A landscape with many peaks, sampled at points; each row gives a point and its height.
From any point a climber steps to the highest of the 2 points nearest to it. It stops when none of these is higher. Distance is the straight distance between rows; heights are no part of it.
<2086> height 480: [128 162 121 154 172 132 143 153 128 117 141 195 151 103 138 100 150 131
 158 152  97 118 121 136 142 138]
<1013> height 410: [133 123 111 140 131 160 143  85  95 144 108  99 131 139 154 128 100 185
 115 126 116  90 157 101  41 137]
<990> height 553: [128  99 142 100 102 127 113  97 171 159 123 132  79 113 162 113  70  79
 197 131 107 135 142 125 134 107]
<997> height 156: [107 117 166 149 142 144 173 127 119 149 105 130 123 176 132 113  67 134
 102 163  99  32 154 103 110 143]
<1651> height 537: [130 147  87 124 136 142 134 148 141 127 110 130 104 116  83 101 150  48
 100  90 154  75 146 143 148 133]
<395> height 649: [ 92 139 170 151 156 134 167 163 181 111 110 131 151 136  95 113 124 169
 101 110 119  62 157 115 119 199]
<446> height 557: [144  97 131 138 137 117 130  73 197  63 107 149 127  89 131 134 103 201
 139 178  62 160 114 115 141 138]
<1806> height 544: [153 119 111 158 130 133 118 115 186  68 116 177 134  63 111 122 123 172
 141 159  71 155 128 116 165 127]
<1341> height 429: [129 136 165 156 145 112 124 125 146 105 131 125 146 119 157 113 116 212
 147 118 162 114 111 114  96 170]
<1458> height 507: [122 164 148  99 184 114 148 138 108  92 159 139 104 100 185 138 153 118
 167 162  98 154 135 154 106  86]
<2088> height 653: [ 95 171 147 125 170 153 157 163 119 133 137 129 108  83 155 146 172 113
 139  86 178 119 127 182  81 147]
<1893> height 423: [136 105 131  83 104 114 146 101  74 123 141  64 113 155 156 135 116 153
 129 178  79 139 164  93  67  99]
<589> height 505: [127 124 107  82 112 138 130 132 141 141 146 103  92 140 133 167 152   8
 121 111 150 106 147 154 153 108]
<552> height 679: [115 109 130 146 101 118 138 149 117 101 127 109 132 159  70  88  96 149
  87 168  80  59 153  85 131 158]
<572> height 411: [148 141 102 130 154 143 151  80 120 111 111 128 113 119 150 146 121 144
 125 129  97 111 156 102  78 108]
<790> height 484: [ 78 166 145  88 167 127 149 147 164 112 145 158 111  85 177 115 161 114
 175 105 102 142 133 188  94 136]
<529> height 303: [ 97  99 145 111 128 134 165 129 158 176 117 107 179 223 131 197 111 152
 127 131 144  75 122 130  87 157]
<284> height 526: [148 123 149 161 135 113  98 121 181  77 144 162 104  57 130 120  97 135
 152 167 103 131 110 118 168 123]
<505> height 611: [117 104 119 108  76 111 145 135 136 114 121  53 125 151  83 134 180 125
  56  88 150 140 134 126 133 164]
<430> height 390: [128 124 148 180 160 163 135 123 129 156  64 214 155 129 121  84  82 158
 121 139 145  99 102 115 167 134]
<524> height 528: [143 125  99 113 112 139 131 109 164  83  83 140 137  74 113 104 171 141
  99  89 106 189 144 137 150 144]
<1354> height 556: [153 165 114 119 142 113 141 129 106  88 116 121 125  51 148 123 172 126
  94 124 134 175 129 114 159 104]
<1826> height 362: [144 125  97  97  95  96  74 139  95 107 155  96 158 168 107 131 148 116
 106 156 145 180 135 115 170  75]
<8> height 112: [109 126 136 109 148 133 122 125 168 148  99 153 165 149 125  93 120 150
 180  78 135 155 110 168  90 154]
<1823> height 598: [130 121 144 136 114 119 126 135 187  96 127 153 119  81 123  60 110 148
 142 123  85 121 156 120 143 166]
<1314> height 278: [136 137 100  89 136 145 107 131 113 127 116 158 153 150 136 134 160 127
 162 135  92 226 139 155 124  67]
<1421> height 464: [118 174 114 133 172 135 121 174 141  81 148 186 172 125  96 139 160 118
 135 141  86 144 118 156 167 108]
<326> height 422: [127 122 142 137 118 102 121 117 143 123 155 113 114 157 153 188 134 124
 149 143 128 137  88 132 132 104]
<1699> height 268: [118 119 121  87 137 125 118 134 154 110 128 135 155 175 109 147 158 116
 157 125  79 194 116 157 120  93]
<1462> height 395: [129 130 162 105 133  87 135 159 101  82 198 101 103 151 154 102 120 151
 148 178 103 121 166 123 123 126]
<1536> height 369: [146  68  98 133 108 128  99  65 164 172  97 110 161 157 126 159  79 209
 140 165 115 134  67 104  98 131]
<386> height 477: [137 107 156 150 133 117  55 119 129 147 138 150 117  73 166 108  90 143
 198  98 190 140  72 144 137 151]
<1290> height 508: [131 111 155 160 122 104  94 121 174  90 159 132  82  65 123 148 108  86
 133 121 129 111  89 124 168 119]
<883> height 524: [105 116 157 137 143 133 151 111 184 175 115 125  75 122 154 110  66  87
 156 112 117  63 145 134 131 148]
<606> height 381: [168 136  71 151 117 129  80 126  90 107 154 142 145 148  97 136 143 140
  93 169 148 157 123 103 170  84]
<1057> height 594: [121 153  94 106 143 146  98 135 144 119 124 167 105  53 112  78 148  57
 145 101 122 154 150 156 176 105]
<5> height 193: [121 138 113  85 122 129  97 179 119 140 186 125 105 140 118  88 115  39
 142 145 137 112 177 131 159 101]
<1391> height 573: [146 152 118 101 122 107 146 123 109  86 106  72 124  91 117 134 192 111
  58 118 145 159 136 127 161 114]
<523> height 405: [124 123 130 160 139 126 132  88 171 119 114 128 127 149 129 196 114 162
 119 129 112 117  83 111 113 118]
<70> height 529: [ 90 147 140 163 143 140  75 170 113 130 137 211 137  54 114  95 106  96
 158 147 121  97  75 134 195 143]
<1329> height 404: [165 114  98  83 122 130 135  76  75 150  91  94 108 112 170 128 127 131
 132 160 116 207 165  98 104  67]
<1576> height 415: [153 156  71 158 152 138 142 133  95 121 115 152 144 160 102 122 138 145
  78 144 123 101 149  89 132 119]
<1861> height 513: [130 119  93 109 126  97 113 121 140  73 159  77  96 139 109 169 141 121
  77 173  94 123 125 100 151  86]
<652> height 144: [126 109 125 138 126 114 123  95 142 106 141 103 147 159 123 162  93 202
  93 185  63  92  90  87  78 124]
<2121> height 437: [177 127 122 173 116 136 106 115 102 145 140 149  98  96 145  78  99 156
 138 118 179 127 147  97 129 135]
<1812> height 515: [108 112 144 152 117 145 162 132 173 153 122 115  85 142 119 111  83  88
 115 111 122  37 151 118 127 174]
<1740> height 489: [121 115 145 192 120 116  97 123 188 130 116 156  86  78  92 149  98  89
 118 118 133  86  83 130 172 138]
<1000> height 420: [114 100 137 177 131 126 124 105 181 165 111 113 139 151 123 214 116 158
  98 126 162  81  90  98 115 135]
<1289> height 71: [102 144 136 122 129 143  82 154 112 162 144 193 136  96 134  76 122 108
 204 114 137 172 114 165 134 138]
<1215> height 438: [154 154 115 147 148 135 160 167 103 100 162 157 107  95 148  60 129 131
 137 151 122  88 182 100 128 150]
<1738> height 118: [107 143 135 117 167 140 137 133 180 151  96 175 188 185  97 114 124 139
 176 114  93 146 107 158 125 133]
<1395> height 177: [ 99 142 136 132 141 132 134 178 125 156 155 138 114 156  95 122 114  43
 124 128 121  62 122 137 181 123]
<1111> height 481: [147 172 131 128 167 132 167 134  87 102 144 142 134 108 178  94 148 183
 150 127 137 125 162 142  79 136]
<1632> height 419: [159 137 113 156 133 156  87  98 109 143 113 157 123  88 140 189 142 126
 130  99 156 179  77 135 161  92]
<1454> height 223: [139  84 103  85 101 143  99 102 153 131  89 127 121 135 132  84  74 122
 162 133  59 182 173 110 105 109]
<2129> height 292: [118 123 151 144 135 121 153 143 138 156 128 111 140 181 136 153 106 146
 136 123 132  90 121 129 105 144]
<918> height 443: [140  84  76  68  69 140 108  98  94 159 130  66 113 149 125 135 118  87
  92 166  93 122 167  78 104  96]
<685> height 451: [166 159 122 150 144 126 103 132  76 133 161 169 109  98 173  88 113 145
 161 141 153 156 149 126 139  98]
<1076> height 539: [116  99 148 113 135 143 126 109 182 165 107 155  95 128 129  88  48  90
 176 149  71 102 143 134 142 121]
<1080> height 432: [156 102  99  95  91 143 133  99  52 148 146  68 108 168 151 132 114 115
 112 164 121 111 176  88  71 106]
<1584> height 344: [ 80 131 188 148 198 134 125 135 171 140  86 171 189 152 141 130  88 165
 144 138 143  92  56 139 142 146]
<291> height 591: [148 119 116 122  85 103 125 121 104 102 128  66 126 118 106 110 162 138
  56 111 157 154 146 114 154 143]
<2045> height 105: [113 143 141 105 155 139 133 121 149 172 112 149 133 129 178 136 131 117
 199  95 154 138 106 179  84 133]
<1593> height 555: [145 161  91 114 129 127 130 147 126  84 122 104 123 104 100 118 191  81
  66  95 155 116 148 138 162 120]
<96> height 383: [145  52  91 115  74 140  97  71 130 178 105  97 161 152 123 147 121 180
 125 142  95 162  90 100  72 133]
<999> height 631: [123 146 147 168 129 121 158 187 138 105 150 119 129 136  84  79 126 144
  93 118 136  73 159 126 146 196]
<683> height 239: [163 112  76 131 114 167  99  71 143 130  80 156 137 115 103 101 112 170
 140 123  88 186 132 118 130 114]
<615> height 427: [163 157  86 141 135 132 152 143  96  77 139 162 127 116 122  93 139 148
 103 170  93  90 174  92 141 122]
<280> height 447: [110 144 143 125 149 117 100 163 151  83 150 149 162 126 102 148 161 109
 141 118 109 139  82 157 156 129]
<1081> height 294: [140 110 107  74 106 139 158  64 123 171  80 100 117 145 164 154 142 105
 154 110 117 173 146 135  80  94]
<1819> height 426: [175 132  85 186 115 153 109  89 113 120 107 161 100  61 121  96 106 177
 116 137 128 139 150  93 134 131]
<1635> height 413: [147 111 106  78 114 139 132  78  67 139 112  94 127 142 168 144 113 165
 131 179  80 174 149  93  59  66]
<1088> height 582: [148  94 147 131  90 116 117 105 166 121 121 122  89 108 122  81 100 137
 141 108 133 135 152 117 124 156]
<1767> height 629: [107 130 145 127 142 144 164 133 155 127 106 100  94  92 126 120 161 115
 106  54 157 115 163 144  94 176]
<255> height 610: [125 164  89 140 148 153 114 140 138 105 115 179 113  52 117 103 168  88
 125  86 135 144 122 144 151 139]
<1084> height 527: [119 141 136 146 125 117 142 155 107 137 129 108 169 188 104 152 177 154
 110  96 179 135 125 161  83 138]
<328> height 646: [102 132 155 139 161 145 157 139 188 112 136 111  86  93 149 160 142  97
 118  83 132  97 141 149 110 153]
<31> height 495: [120 146 154 167 142 132  88 132 136 157 137 164 109  65 159  87  94 122
 164 102 163 100 102 133 127 167]
<434> height 83: [ 97 167 132 127 157 123  99 186  46 147 178 160 149 124 139 129 160 109
 178 121 157 145 102 185 122 119]
<1528> height 253: [114  96  90 113 113 139 120  96 162 133  89 133 177 192  92 149 116 181
 125 132  66 164 104 119 105 120]
<1672> height 402: [148 134 116 180 139 152 124 134 122 156 102 172 146 155  95 119 110 143
 104 133 134 108 118 115 149 120]
<376> height 550: [115 154 130 171 143 129 143 152 131 106 130 128 176 160 100 151 175 187
  88  98 169 118 135 125 100 158]
<1374> height 406: [126 120 163 127 118 113 142 136 123  81 168  95 114 159 131 110 119 176
 125 152 110 126 158 127 118 163]
<713> height 202: [143 128 102  86 127 145 127 159 103 173 152 136 116 162 138  76 108  52
 171 131 135 131 180 140 123  93]
<932> height 468: [140 180 126 157 159 140 136 142  76 141 142 165 138 109 167  90 135 161
 159 111 177 138 136 150 103 136]
<1359> height 566: [153  86 125 115  91 139  99  96 153 165 118 125  86 105 140  65  85 108
 180 103 133 158 158 123 134 128]
<1493> height 380: [119 124 155 173 158 154 150  93 178 140  58 188 143 116 118 123  78 151
 117 150 111  90 110 117 148 126]
<1673> height 472: [145 113 118 199 120 139 102 120 166 156 102 154 111  91  96 171 104  99
 116  86 177  95  88 102 176 138]
<1688> height 387: [121 127 153  97 123 124 133 155 150 109 156  78  60  96 129  96 144  49
 119 104 143 123 157 162 161 144]
<1145> height 444: [152 148 128 165 144 125 111 100 123 146 110 141 139 130 170 103  90 210
 165 118 192 133 100 117 104 146]
<43> height 572: [116 147  90 120 136 149  55 182 133 111 135 187 139  84  93  94 135  71
 137 125 118 141 129 154 198 105]
<1153> height 496: [ 87 182 147  89 179 125 148 137 110 112 149 141  86  59 188 133 168  88
 169 122  97 150 123 170 115 113]
<495> height 65: [132 121 133 124 120 149  76 128 136 176 117 169 139 117 123 107 122 110
 202  82 153 180 103 168 139 117]
<665> height 466: [ 97 159 173 173 155 109 111 166 124  94 179 164 115  61 148 123 113 124
 136 153 129  67 103 129 169 155]
<1370> height 685: [122 163  99 118 156 149 183 139 111 135  86 141 154 167 101 139 165 141
 109  86 124 131 163 162  55 124]
<807> height 418: [148 111 108 146 127 134 129  72 107 144  96 122 136 138 158 122  75 225
 134 153 138 106 119  85  56 148]
<1382> height 375: [137 110 134  83  96 119 134 154 111 122 160  60  74 143 123  96 129  72
 106 132 157 115 172 146 144 136]
<536> height 388: [144 139 166 134 113  83 121 119  78 136 121  90 132  65 143 151 161 140
 111 100 182 209  95 126 163 121]
<400> height 632: [114 105 104 110  87 134 151 152 119 121 144  63 138 200  78 155 169 131
  67 122 115 103 153 136  99 163]
<698> height 216: [145  92 121  79  93 140 112 108 114 164 116 122 126 182 152  83  79 129
 190 133 109 178 166 123 101 112]
<2087> height 348: [120 163 128  72 140 115 129 160 101  87 131 133 142  86 133 112 192 100
 145 107 120 202 128 166 147 108]
<267> height 209: [147 107 114  86  89 144 147 124 114 181 129 120 133 184 133  93 106  90
 178 124 122 132 186 145  92 115]
<1716> height 228: [156 106  73  87 105 159 116 101 136 126  99 142 106 125  98  73 100  92
 140 111  92 152 190  97 129  99]
<1577> height 434: [135 117 117 140 121 154 100 112 118 161 104 153 129  75 135 186 160  82
 129  58 188 156  86 156 143 117]
<1123> height 618: [133 142 155 134 119  87 124 160 108  66 187 129 160 105 136  97 172 187
 131 142 132 164 113 133 154 142]
<71> height 491: [144 131 100 172  98 137 125 136 123 144 112 106 111 130  88 131 129 131
  67  97 179  82 154  89 123 147]
<399> height 619: [117 117 108 112 107 123 139 142 132 114 137 107 149 192  78 117 139 121
 104 123  93 116 149 127 124 131]
<812> height 449: [130 165 147 161 153 123 131 166 106 119 177 179 104  85 169  80 103 137
 155 171 134  70 144 114 144 143]
<1956> height 633: [ 74 152 166 114 185 142 174 167 136 111 154 110  95  99 154 179 169  92
 125  98 147  98 144 184  99 158]
<1465> height 494: [136 172 128 123 188 131 162 133 121 104 148 167 129 120 174 125 131 143
 159 155  91 111 146 138 104 123]
<338> height 392: [159 148 122 194 139 134  95 151 104 115 136 192 150 126  90 128 100 147
 111 196 142 104 101 103 211  95]
<340> height 453: [147 110  63  88  84 149 127  91  84 131 121  51  93 125 107 135 136  90
  49 155 122  81 166  85  92 116]
<1317> height 152: [ 95 105 158 152 130 145 152 101 129 146  79 115 142 160 131 115  67 189
 102 166 103  46 132  79  87 159]
<115> height 364: [134 113 142 108  98 140 163 162  97 150 163  72  71 171 148 134 130  72
 115 133 170  92 183 153 119 150]
<409> height 648: [146 117 144 133 106  85  95 132 139  51 169 129 134  79 124 107 133 173
 123 162 109 177 132 100 172 119]
<262> height 126: [118 127 133 138 153 147 127 137 166 139  88 196 200 173  85 112 113 173
 143 155  77 146  91 141 158 120]
<1808> height 540: [152 173 145 131 160  95 148 136  76  65 151 122 114  58 179 153 176 132
 103 153 137 161 128 117 155  93]
<1485> height 330: [102 113 158 115 171 116 147 108 181 160  86 152 195 197 141 134  86 170
 147 139 127  97  69 130 133 135]
<543> height 450: [128  95 142 113  87 115  96 125 145 170 178 147 158 195 138 190 106  73
 174 150 137 134  92 128 163 101]
<150> height 245: [146  96  92 135 114 147 105  73 184 133  88 155 146 133  84 138  96 181
 131 136  83 179  91 128 145 120]
<1171> height 492: [147 131 122  99 105 102 165  98  73 117  91  82 126  95 136 113 161 168
  79 136 110 188 151 103 107 126]
<487> height 675: [137  91 121 140  84  81 100 117 157  59 156 105 112 104 106 117  98 166
 102 197  85 148 145  80 156 117]
<1491> height 457: [108 112 166 172 122 115 102 153 159 134 132 111 138 127 114 145 132 159
 134  67 210 108  92 131 124 180]
<890> height 567: [138 169 137 178 156 136 156 163 118 102 136 162 180 135 126 124 156 195
 103 127 151 104 132 111 119 156]
<1653> height 168: [ 90 153 168 149 181 136 168 169 118 144 151 158 123 166 131 126 118  68
 107 165 115  49 116 120 163 108]
<135> height 613: [112 118 144 102 118 104 172 109 153 102  97  73  88  95 134 126 163 108
  86  88 119 139 153 137 118 156]
<1152> height 670: [119 142 111 135 156 159 180 136 115 117  98 139 151 152 109 121 136 147
 109  98  99  96 175 127  78 151]
<2027> height 488: [124  96 137  85  78 133 134 112 150 165 167 103  96 128 151 184 132  30
 149 110 166 127 131 151 148 140]
<278> height 504: [127 139 130 111 114 102 162 158  86 125 152  96 150 196 109 150 185 149
 123 134 152 160 135 163  97 112]
<693> height 394: [155  88  89 139  97 148 122  74 115 186  98 124 132 161 144 166 119 161
 115 127 144 141 110 101  93 106]
<1838> height 424: [162 122 149 205 123 118 104 124 120 125 149 167 112  74 130  73  67 162
 149 156 157 107 116 105 153 132]
<1667> height 370: [102 116 166 156 163 147 136 104 182 179  66 167 128 116 140 140  71 112
 151 124 128  83  81 126 145 128]
<1753> height 396: [156 112  74 127 133 140 106 109 110 131 131 137 121 157 112 158 120 140
 115 165 102 167 128 102 138  75]
<1598> height 612: [120 140 140 166 128 122 150 148 176  85 136 156 128  77  93  72 129 124
 112 116 110  90 143 118 154 188]
<481> height 698: [124  88 130 150  77 100 111 124 155  95 148  96 109 140  81 110  87 153
 107 170  77  99 129  87 143 150]
<1945> height 409: [153 151 133 216 130 121  98 152 109 109 146 181 131  85 114  92 110 146
 116 165 164  94 108 105 180 141]
<794> height 431: [144 116 122 178 132 137 110  90 136 174  82 142 147 148 144 115  67 201
 140 123 166  97 102  96 111 152]
<1671> height 331: [135 121 138  55  89  91 157 142  81 133 146  26 120 150 139 137 160  92
 103 162 138 172 158 135 142 110]
<942> height 523: [115 157 157 112 167 103 147 149 110  55 187 119  95  84 170 162 159  97
 122 154 113 136 116 137 150  95]
<303> height 360: [108 138 139 107 126 121  93 155 107 103 153 126 119  66 127 112 169  84
 127  92 146 183 110 148 169 126]
<1117> height 588: [141 167 151 167 149 112 118 171  99  83 162 162 181 140 136 113 150 207
 139 142 152 126 109 137 131 154]
<1028> height 233: [162 131  76 144 135 171 110  98 146 129  86 165 115 106  99  92 115 107
 131 123 106 156 153 130 158 102]
<821> height 416: [128 127 163 121 143 103 140 121 132  99 145  96 142 172 154 108 116 222
 150 130 143 124 131 140  80 163]
<830> height 279: [ 94 125 170 149 142 134 149 157 144 182 123 151 154 188 123 176 112  88
 135 119 146  63  96 136 141 133]
<1917> height 59: [140 107 134 160 107 155  76 146 132 195 115 174 147 144 103  82  99 113
 185  95 171 150 101 145 157 142]
<759> height 571: [125 106 133 114 128 101 129  72 191  90 106 108 121 110 139 143 123 176
 138 136  88 186  98 130 123 130]
<954> height 185: [103 169 108 108 162 132 116 195 131 123 163 137 117 131  95  94 123  34
 137 149 118  81 149 150 173 116]
<1623> height 639: [106 143 118  95 123 126 135 160 148 111 138 118 153 184  62 123 166  87
 112 103 113 149 144 156 140 136]
<2112> height 345: [135 128 140  76 117  92 114 151  93 110 145  85 138 136 135 133 163  95
 122 139 160 189 144 130 168  86]
<1098> height 470: [117 102 156  99  95 124 124 125 165 164 187 135 128 163 150 198 119  52
 163 134 145 113 107 145 152 134]
<361> height 260: [110 124 108  97 135 124 133 112 168 115 105 123 166 196 101 161 153 140
 133 129  51 156 108 139 103 115]
<1062> height 662: [130 146  90  88 125 132 164 161 124 115 103 117 157 170  78 116 189 112
 107  85 118 166 156 168 102 134]
<1976> height 506: [151 111 121 113 105 111 120 101 110 117 105 111 143 118 130  99 153 188
 121 120 116 214 138 124 123 127]
<643> height 441: [114 142 147 132 125 112 114 156 121  88 165 116 138 139 116 201 167  98
 123 116 129 140  77 152 134 116]
<358> height 374: [133 143 162 103 112 108 135 130  90 137 123 108 106  85 158 113 149 105
 139  94 164 186 115 146 140 125]
<591> height 428: [146  92 104 105  69 124 106 109 121 185 146 133 159 195 126 176 132  98
 152 146 152 159 107 127 132 105]
<401> height 311: [145 135 144 106 125 101 171 101  65 137 137  72  91 131 175 141 149 142
 120 142 156 152 144 120 104 106]
<642> height 417: [175 154  82 150 147 156 140  81 109 110 101 151  89  93 148 126 119 156
 103 154 101 123 146  78 111  99]
<243> height 459: [166 122 138 152 128 116  95  99 130 146 125 146 114 102 180 126  97 179
 171 117 178 170  83 128 121 127]
<209> height 161: [111 145 149 152 153 143 176 158 107 150 136 134 104 172 117  99  89  98
  93 159 115  26 167 100 145 129]
<80> height 403: [149 129 141 134 116 124  93 114  76 129 130 120 139  86 153 185 163 109
 109 106 176 203  72 134 176 100]
<37> height 452: [131 118 136 173 109 144 110 116 147 166 117 143 129 105 126 217 137 104
 116  65 209 120  93 128 142 131]
<1514> height 408: [161 106  70 110  91 140 121  89 107 177 123 127 122 168 130 158 127 106
 122 144 122 150 129 111 125  77]
<300> height 98: [101 156 145 125 178 144 129 157 113 193 134 175 162 160 162 137 111 114
 204 105 162 112  98 179  92 132]
<225> height 522: [122 136  85 104 137 145 140 137 158 144 112 124 118 137  93 161 157  39
 111  92 132  96 145 155 141 114]
<141> height 471: [133 100  86  94  87 155 126 121  64 140 131  68 168 176  93 136 140 145
  74 139  82 125 133 106  49 120]
<2042> height 91: [104 180 122 127 173 140 122 178  59 177 142 189 148 145 150 160 140  80
 173 110 149 115  99 179 102 102]
<1350> height 266: [ 94 131 179 145 144 150 144 173 134 197 139 125 139 176 140 188 120 100
 154  98 199  61 135 155 111 158]
<976> height 503: [127 117 110 146 100 154 153 126 141 152 106 108 104 143  95 101 107 114
  99  88 145  62 172  99 101 168]
<953> height 475: [126 119 133 178 108 139 117 146 144 163 111 116 130 126 102 139 139 139
 107  54 214 107 140 116 105 171]
<1997> height 139: [129  94 102 155 127 124 114  93 142 110 114 136 150 148  81 149 108 192
  84 176  57 117 101  77 112 132]
<264> height 462: [133 100  71  90  90 150 139  98  81 126 104  66 148 132  91 126 160 122
  49 133 112 119 151  94  70 121]
<1024> height 354: [142 120 137 114 107 137 163 145  80 162 170  82 102 190 157 128 109 119
 138 145 156  95 182 151  82 148]
<1550> height 382: [130 151 160 107 145 102 134 175  76 118 196 126 138 178 156 121 135 128
 159 166 125 144 143 156 106  98]
<432> height 586: [118 104 154  97 113  87 137  92 158  84 128  83  95  95 151 137 123 156
 121 143  93 165 123 103 135 123]
<2071> height 474: [ 91 142 153  76 150 129 174 141 165 108 139 112  95 112 159  99 146 115
 170 115  99 134 165 182  86 152]
<1496> height 320: [149 130 156  88  94  74 162 121  64 145 140  40 103 111 164 138 134 128
 118 169 141 188 141 101 143 110]
<191> height 133: [128 113 119 136 142 127 130 118 153  97 107 172 182 156  87 135 105 187
 122 206  46 140 105 106 153 115]
<1475> height 486: [121 128 161 174 139 112  84 141 123  94 162 161 105  34 150 153 104 115
 153 115 149 103  63 142 163 139]
<1093> height 485: [133 127  92 104 102 116 144 126  62 124 145  86 155 189 109 155 176 156
  84 148 118 149 136 131  86 104]
<2016> height 148: [119 124 147 159 155 118 153 100 137 109 128 101 131 142 156 156  80 202
  97 177  87  55 125  89  76 155]
<1240> height 435: [114 120 156 172 137 129 125 114 162 178 113 128 144 130 139 242 123 134
 128  88 202  89  95 108 125 144]
<1373> height 317: [100  85 135 107 125 117 134 103 155 177  89 131 190 226 138 167  87 179
 148 151 120  93  77 114 103 138]
<1065> height 482: [113 133 117 148 136 123 154 162 126 123 154  98 120 180 105 188 159  93
  73 122 143  80 121 131 138 130]
<1750> height 414: [132 107 180 118  70  91 126 116 129 129 151  61 107 118 132 140 142 131
 114 105 170 166 102 127 165 147]
<1946> height 367: [125 150 139 112 139 124 152 164  99 166 178 126 121 196 149 127 120 101
 176 140 136 103 147 170 101 125]
<1907> height 77: [ 96 150 146  97 144 126  70 167  66 141 167 155 134  87 161 113 140  92
 195 123 142 172 114 174 132 108]
<1551> height 357: [ 69 117 189 139 185 146 162 133 173 171  67 175 160 145 158 111  88 139
 133 126 170  68  90 128 133 133]
<859> height 287: [130 132 116  70 133 143 141 105 116 149 102 138 129 136 157 125 146  98
 168 115 105 196 164 161 107  74]
<842> height 499: [125 136 102 149 129 108 141 128 147 100 141 111 106 147 102 172 133 115
  81 147 103  87 122 101 148 114]
<10> height 549: [104 164 112 137 157 154  88 180 103 133 127 210 147  84  93  94 128  65
 130 147 118  90 106 137 204 128]
<398> height 525: [141 138  74 102 130 112 105 101 151  56 126 107 115 100  94 155 162  99
  63 152 106 148 123 111 172  79]
<854> height 541: [143 141 106 119 142 131 133 101 155  68 121 141 126  72 109 133 183 114
  98 121  95 158 128 138 175 106]
<781> height 302: [149 120 130  99 107 123 179  62  83 171  74  76 101 118 197 157 136 144
 136 128 155 164 137 128  93 109]
<1718> height 461: [106 136 165 143 137 107 135 164 145 108 168  91 149 196 118 201 160 125
 109 120 133 107  99 158 115 145]
<975> height 436: [128 101 168 162  85 101 101 142 140 127 150  92 135 119 119 169 142 132
 116  85 191 138  71 137 147 155]
<1914> height 510: [ 96 135 138 170 133 144  84 170 123 150 143 187 121  75 114  84 104  95
 147  96 154  97  96 140 161 167]
<1967> height 599: [111  98 154  73  91  99 162  90 140 109 109  32 101 105 147 132 143 132
  96 135  81 161 147 114 113 143]
<380> height 393: [171 117  83  85  92 125 129  97  65 167  81  99 129 124 136 109 149 112
 108 126 138 192 172 108 126  80]
<1762> height 400: [106 106 189  90  97  99 116 132 156 113 157  67  85 101 133 118 138  88
 136 103 134 148 123 143 164 150]
<1198> height 630: [ 86 168 121 128 157 154 123 158 131 140 118 161 134  75 130 105 174  97
 144  65 147 121 128 174 109 156]
<1721> height 518: [135 108 104 120 103 143 122  93 139 103  81 111 148 119 102  97 167 186
 101  86 104 185 150 120 101 145]
<668> height 663: [107 122 152 142 118 130 147 129 173  99  99 120 147 148  80  74  94 171
 106 125  83  77 151  95 113 193]

Call two points neighbours if one is among the 2 nearest of the other. Go from one point of each pair to the other, from neighbour to neighbour, staying as high as possible. Name the lowest point that can't be avoided.
<481> and <2088> | <380>
<400> and <1370> | <399>
<2088> and <328> | <1956>

Where does a climber stop that starts at each point below?
<284> | <328>
<31> | <2088>
<1024> | <2088>
